Each scene shows the same named points in several views. A view is turned or mirrored, shifted and resized as a whole, has a little noise and may leave points out.

Scene 1
View 1
K_445: 0,13,8,6,-6,3,5,-7,-13,-5,12,-9,-4,-6,22,-2,-7,16,6,1,-9,2,14,-11,12,-3,0,-13,3,1,-3
K_552: -16,7,10,21,26,22,-5,2,-14,11,2,1,22,-14,-2,-5,0,1,-17,12,24,2,-5,0,9,-17,-22,-34,0,9,13
K_524: -9,-4,-1,5,19,17,0,0,-1,-7,14,-1,-8,-13,7,-10,-2,8,-11,3,1,2,22,-1,16,-6,-10,-20,-2,12,2
K_350: 4,9,-6,4,-4,8,0,3,-8,-9,12,-12,-8,1,21,-10,-10,20,10,-2,-4,1,15,-19,1,-7,4,-9,-8,-6,-5
K_32: -9,-7,-9,7,26,24,-7,8,1,-5,10,-1,-4,-9,2,-16,-4,9,-11,2,11,1,17,-7,6,-13,-12,-21,-11,8,4
K_539: -2,14,3,13,2,10,-2,2,-15,3,5,-9,10,-3,15,-6,-8,14,3,5,9,1,0,-15,1,-13,-6,-18,-4,-5,2
K_972: 2,12,1,6,-5,7,2,-1,-11,-5,10,-11,-3,-2,21,-7,-10,19,8,1,-4,2,11,-17,3,-7,2,-11,-4,-4,-3
K_751: -6,-1,-11,9,19,22,-9,11,-3,-2,8,-5,1,-3,5,-16,-7,12,-5,3,14,2,10,-14,-1,-16,-9,-20,-13,0,3
K_490: -5,-4,-7,3,13,16,-1,3,0,-10,15,-4,-13,-7,11,-13,-5,12,-6,-1,-1,2,23,-8,11,-6,-4,-15,-6,7,-1
K_821: -4,1,-1,4,9,14,0,0,-4,-7,14,-4,-9,-8,13,-9,-5,12,-4,1,-2,2,20,-7,11,-6,-5,-16,-2,6,-1
K_463: -2,-1,-9,3,10,15,-2,4,-1,-9,13,-7,-12,-5,13,-14,-7,15,-1,-1,-1,1,22,-12,6,-8,-3,-13,-8,3,-2
K_863: -1,7,-2,8,3,11,-1,2,-9,-4,9,-8,-1,-3,16,-9,-9,16,3,2,1,1,11,-14,4,-9,-3,-14,-5,-2,-1
K_429: 2,13,4,6,-7,5,4,-4,-12,-5,11,-10,-4,-3,23,-5,-9,18,8,0,-7,1,12,-14,7,-5,2,-11,-1,-2,-4
K_62: -5,-4,-1,2,13,15,2,-2,0,-10,16,-2,-14,-11,12,-10,-3,11,-7,0,-6,2,27,-3,17,-3,-6,-15,-1,12,-1
K_372: -1,12,7,8,-2,6,4,-5,-13,-3,11,-8,-1,-6,19,-3,-7,14,3,3,-4,1,11,-10,10,-5,-2,-14,2,1,-1
View 2
K_32: -12,-8,7,-24,-8,0,-1,21,-1,11,10,-25,6,2,19,-19,-22,-19,-2,7,4,6,17,5,-2,-10,-4,27,8,-13,-2
K_490: -23,-20,0,-25,-1,-6,0,18,6,-1,6,-21,4,-3,13,-8,-13,-11,-4,10,5,10,17,-4,3,-12,-2,17,10,-16,7
K_463: -17,-22,-3,-24,-3,-9,7,19,7,-2,6,-13,6,-7,15,-7,-9,-10,-2,12,7,16,12,-5,-3,-14,3,15,10,-14,8
K_863: -12,-18,0,-21,-9,-11,12,19,5,6,7,5,4,-10,11,-7,2,-12,5,10,10,16,5,-4,-13,-12,5,12,4,-7,4
K_821: -22,-19,2,-25,-4,-8,1,17,5,3,6,-9,2,-6,7,-6,-3,-11,-1,9,8,10,14,-4,-1,-10,-3,14,5,-12,6
K_751: -3,-9,5,-21,-14,-3,11,23,-1,14,11,-14,9,-1,22,-20,-18,-21,3,10,7,14,9,5,-12,-12,5,28,8,-10,-3
K_62: -30,-20,1,-27,1,-7,-7,16,7,0,4,-17,0,-5,5,-4,-6,-8,-5,8,6,6,19,-5,6,-9,-8,12,5,-15,8
K_539: -5,-9,5,-20,-16,-8,16,21,2,18,11,17,3,-9,10,-12,5,-17,12,7,12,13,0,0,-22,-9,4,15,-1,-1,-5
K_972: -14,-23,-4,-21,-7,-14,17,19,9,2,6,13,2,-14,8,-1,9,-9,6,12,12,20,2,-8,-15,-14,8,6,4,-6,7
K_372: -20,-19,0,-23,-6,-12,8,17,7,6,6,14,-2,-13,2,-1,12,-9,6,7,11,11,5,-6,-11,-9,-1,6,0,-5,5
K_429: -18,-24,-4,-21,-6,-14,13,18,9,1,5,16,0,-16,4,1,13,-6,6,11,12,18,3,-9,-13,-13,5,4,2,-6,7
K_552: -6,10,23,-24,-23,4,-6,21,-10,41,17,3,-3,7,7,-27,-9,-31,11,-4,7,-11,11,13,-14,4,-15,28,-11,3,-20
K_350: -12,-26,-8,-20,-5,-15,21,19,10,-4,4,7,6,-15,13,-1,5,-7,4,15,11,24,2,-9,-14,-18,12,9,9,-10,10
K_445: -22,-21,0,-23,-6,-13,8,16,8,5,5,19,-4,-16,0,1,17,-7,6,8,12,11,4,-8,-12,-9,-1,1,-2,-4,6
View 3
K_751: -1,0,-9,6,-9,-4,7,0,-6,2,-9,-3,-16,-2,1,-2,0,-3,-11,5,-10,-3,-4,-16,8,-2,7,-21,11,-5,1
K_552: -15,-7,-11,-5,-2,-15,9,1,-10,20,-10,15,3,8,2,-6,4,2,6,-4,-11,-6,-15,-19,12,-5,-11,-21,8,-9,-9
K_32: 0,1,-10,6,-6,-6,12,4,-3,-1,-3,-6,-9,-2,1,-4,0,0,-5,7,-14,-12,-2,-14,3,-2,1,-23,13,-1,-1
K_429: 6,-12,-3,-8,0,8,-15,-5,-14,-10,-7,-5,-6,-5,-2,0,-8,-7,-17,-5,-3,9,-3,1,1,14,9,-18,10,-13,1
K_463: 7,-3,-6,2,-5,3,0,0,-5,-10,-3,-11,-11,-7,-1,-1,-5,-5,-13,4,-9,-4,1,-5,-1,7,8,-21,14,-4,2
K_863: 3,-7,-5,-3,-4,3,-7,-3,-11,-4,-9,-4,-10,-3,0,-1,-5,-6,-14,-1,-6,4,-4,-6,4,8,9,-19,10,-11,1
K_62: 8,-5,-8,-2,1,2,1,3,-4,-12,3,-12,0,-6,-1,-3,-7,-2,-6,2,-11,-10,2,-1,-7,9,0,-20,15,-2,-1
K_821: 5,-6,-7,-2,-1,2,-1,1,-7,-8,-1,-8,-4,-5,-1,-2,-5,-4,-9,1,-9,-5,-1,-3,-3,8,3,-20,13,-6,-1
K_350: 8,-7,-3,-2,-5,8,-12,-5,-12,-12,-9,-9,-16,-7,-1,1,-7,-8,-21,0,-4,8,-2,-3,2,11,15,-19,11,-11,4
K_490: 8,-2,-8,3,-3,1,4,3,-3,-11,1,-12,-7,-6,0,-2,-5,-3,-9,5,-12,-10,2,-5,-4,6,4,-22,15,-1,1
K_445: 4,-14,-3,-10,3,6,-16,-4,-14,-7,-6,-2,-1,-3,-2,-1,-9,-6,-12,-7,-3,8,-5,2,0,15,5,-17,10,-13,-2
K_539: -3,-10,-5,-5,-4,0,-8,-5,-15,4,-14,4,-10,1,-1,-1,-3,-5,-12,-5,-4,9,-9,-10,10,5,7,-19,7,-15,-1
K_972: 5,-9,-3,-5,-2,7,-13,-5,-13,-8,-9,-5,-11,-5,-2,0,-7,-8,-17,-3,-3,9,-4,-2,3,12,11,-19,10,-12,2
K_372: 3,-12,-4,-8,1,5,-12,-4,-13,-6,-7,-2,-3,-2,-2,-1,-8,-6,-11,-5,-5,5,-5,-1,1,13,5,-18,10,-12,-1
K_524: 3,-4,-9,0,-1,-3,5,4,-3,-5,2,-7,1,-3,0,-4,-4,-1,-2,3,-12,-12,-1,-6,-4,5,-3,-21,15,-1,-3
View 4
K_372: -10,19,8,-7,-8,1,-4,-11,-2,12,1,-2,-7,8,9,10,8,4,-7,-3,-8,4,4,-8,-8,12,2,-2,2,-15,16
K_972: -11,14,7,-12,-7,-2,1,-9,-2,16,-1,-5,-9,4,9,14,1,2,-5,-6,-7,3,3,-8,-9,15,5,0,-2,-16,20
K_62: -8,22,-7,-3,-7,0,-9,1,6,12,6,-1,-2,-1,2,4,9,14,0,-1,-13,-1,3,0,-10,8,-12,-7,6,-9,12
K_552: -5,-1,8,9,-4,-6,-23,1,1,-5,7,-8,-6,14,6,9,32,8,-16,-3,-3,-1,-10,-15,10,1,8,-25,9,-15,-4
K_32: -7,3,-7,-2,-4,-8,-13,11,8,7,7,-10,-4,-3,0,8,13,13,-2,-5,-9,-6,-5,-3,-3,5,-5,-20,5,-10,5
K_463: -10,13,-3,-9,-6,-4,-3,1,4,14,2,-7,-6,-3,4,10,3,8,0,-5,-10,-2,2,-3,-9,11,-3,-7,1,-12,15
K_524: -7,17,-6,0,-6,-1,-13,3,7,7,7,-4,-3,1,2,4,14,14,-2,-1,-12,-3,0,-1,-5,6,-9,-13,7,-10,7
K_445: -10,22,10,-7,-9,2,-3,-13,-4,13,0,-1,-8,9,10,10,7,3,-8,-3,-8,6,5,-9,-8,14,2,2,1,-15,18
K_490: -9,15,-8,-6,-5,-3,-7,5,8,13,5,-5,-4,-5,1,7,6,13,2,-4,-12,-4,2,0,-10,9,-9,-11,4,-9,12
K_539: -10,4,12,-7,-6,-4,-6,-7,-3,9,0,-8,-10,8,10,15,11,0,-11,-6,-3,2,-2,-13,-2,12,11,-9,0,-17,13
View 5
K_751: 25,-13,13,-20,1,2,11,32,-1,4,24,-34,-21,-6,-11,8,-2,-5,4,7,9,-11,10,25,-2,13,3,3,13,-3,-5
K_372: 6,-21,6,-12,-2,8,3,12,-3,-13,11,-1,-15,2,10,2,-7,-21,-2,-17,26,-3,18,5,-23,5,-4,5,3,-4,-8
K_32: 31,-13,9,-11,-6,-4,12,27,-5,11,23,-34,-15,-10,-10,0,-1,-6,15,8,1,-18,1,24,-12,14,-5,13,17,0,-1
K_350: 13,-23,6,-25,1,12,-2,9,0,-23,17,-15,-20,4,1,8,-5,-17,-14,0,32,-6,27,1,-13,21,8,16,-2,-8,-11
K_62: 23,-19,2,-5,-13,-3,2,7,-10,-1,15,-14,-8,-6,3,-10,-1,-17,13,1,10,-19,4,4,-34,19,-11,27,7,-2,-2
K_821: 20,-18,5,-10,-8,1,3,12,-6,-3,16,-15,-12,-4,3,-4,-3,-16,6,-2,14,-14,9,9,-25,15,-6,18,7,-3,-4
K_445: 3,-22,5,-13,-1,9,1,9,-2,-16,9,4,-16,3,13,2,-8,-23,-6,-21,29,-2,20,1,-27,4,-4,6,0,-5,-9
K_490: 28,-17,5,-11,-11,-2,3,11,-8,-1,19,-25,-11,-6,-3,-6,-1,-13,9,8,9,-20,7,9,-24,24,-4,28,9,-3,-3
K_429: 6,-22,6,-17,0,11,-1,8,-1,-22,11,-1,-17,4,10,5,-6,-22,-10,-14,32,-3,24,1,-22,10,2,9,-1,-7,-10
K_539: 6,-17,12,-19,7,9,11,29,2,-8,15,-11,-22,1,4,13,-8,-14,-6,-17,25,2,20,19,-5,-2,2,-11,8,-5,-9
K_552: 13,-9,16,-1,2,-5,27,49,-4,26,17,-17,-18,-12,1,8,-7,-4,24,-24,-3,-3,-6,42,-6,-21,-15,-27,26,4,0
K_524: 24,-16,5,-4,-10,-4,7,16,-9,8,16,-19,-10,-9,0,-8,-2,-14,19,-2,3,-18,0,14,-28,12,-13,18,13,0,0
K_863: 13,-19,9,-19,0,7,5,18,-1,-11,17,-14,-19,0,2,7,-4,-16,-5,-6,23,-6,19,10,-13,11,2,7,4,-4,-8
K_463: 24,-18,5,-17,-6,3,2,12,-4,-7,19,-24,-15,-3,-3,-1,-2,-14,1,7,16,-15,13,8,-18,22,0,23,6,-4,-6

Which points are out of place in each view (at most two, in the order of its rows)? Write none if all are in place.
view 1: K_445, K_490
view 2: none
view 3: none
view 4: K_463
view 5: none
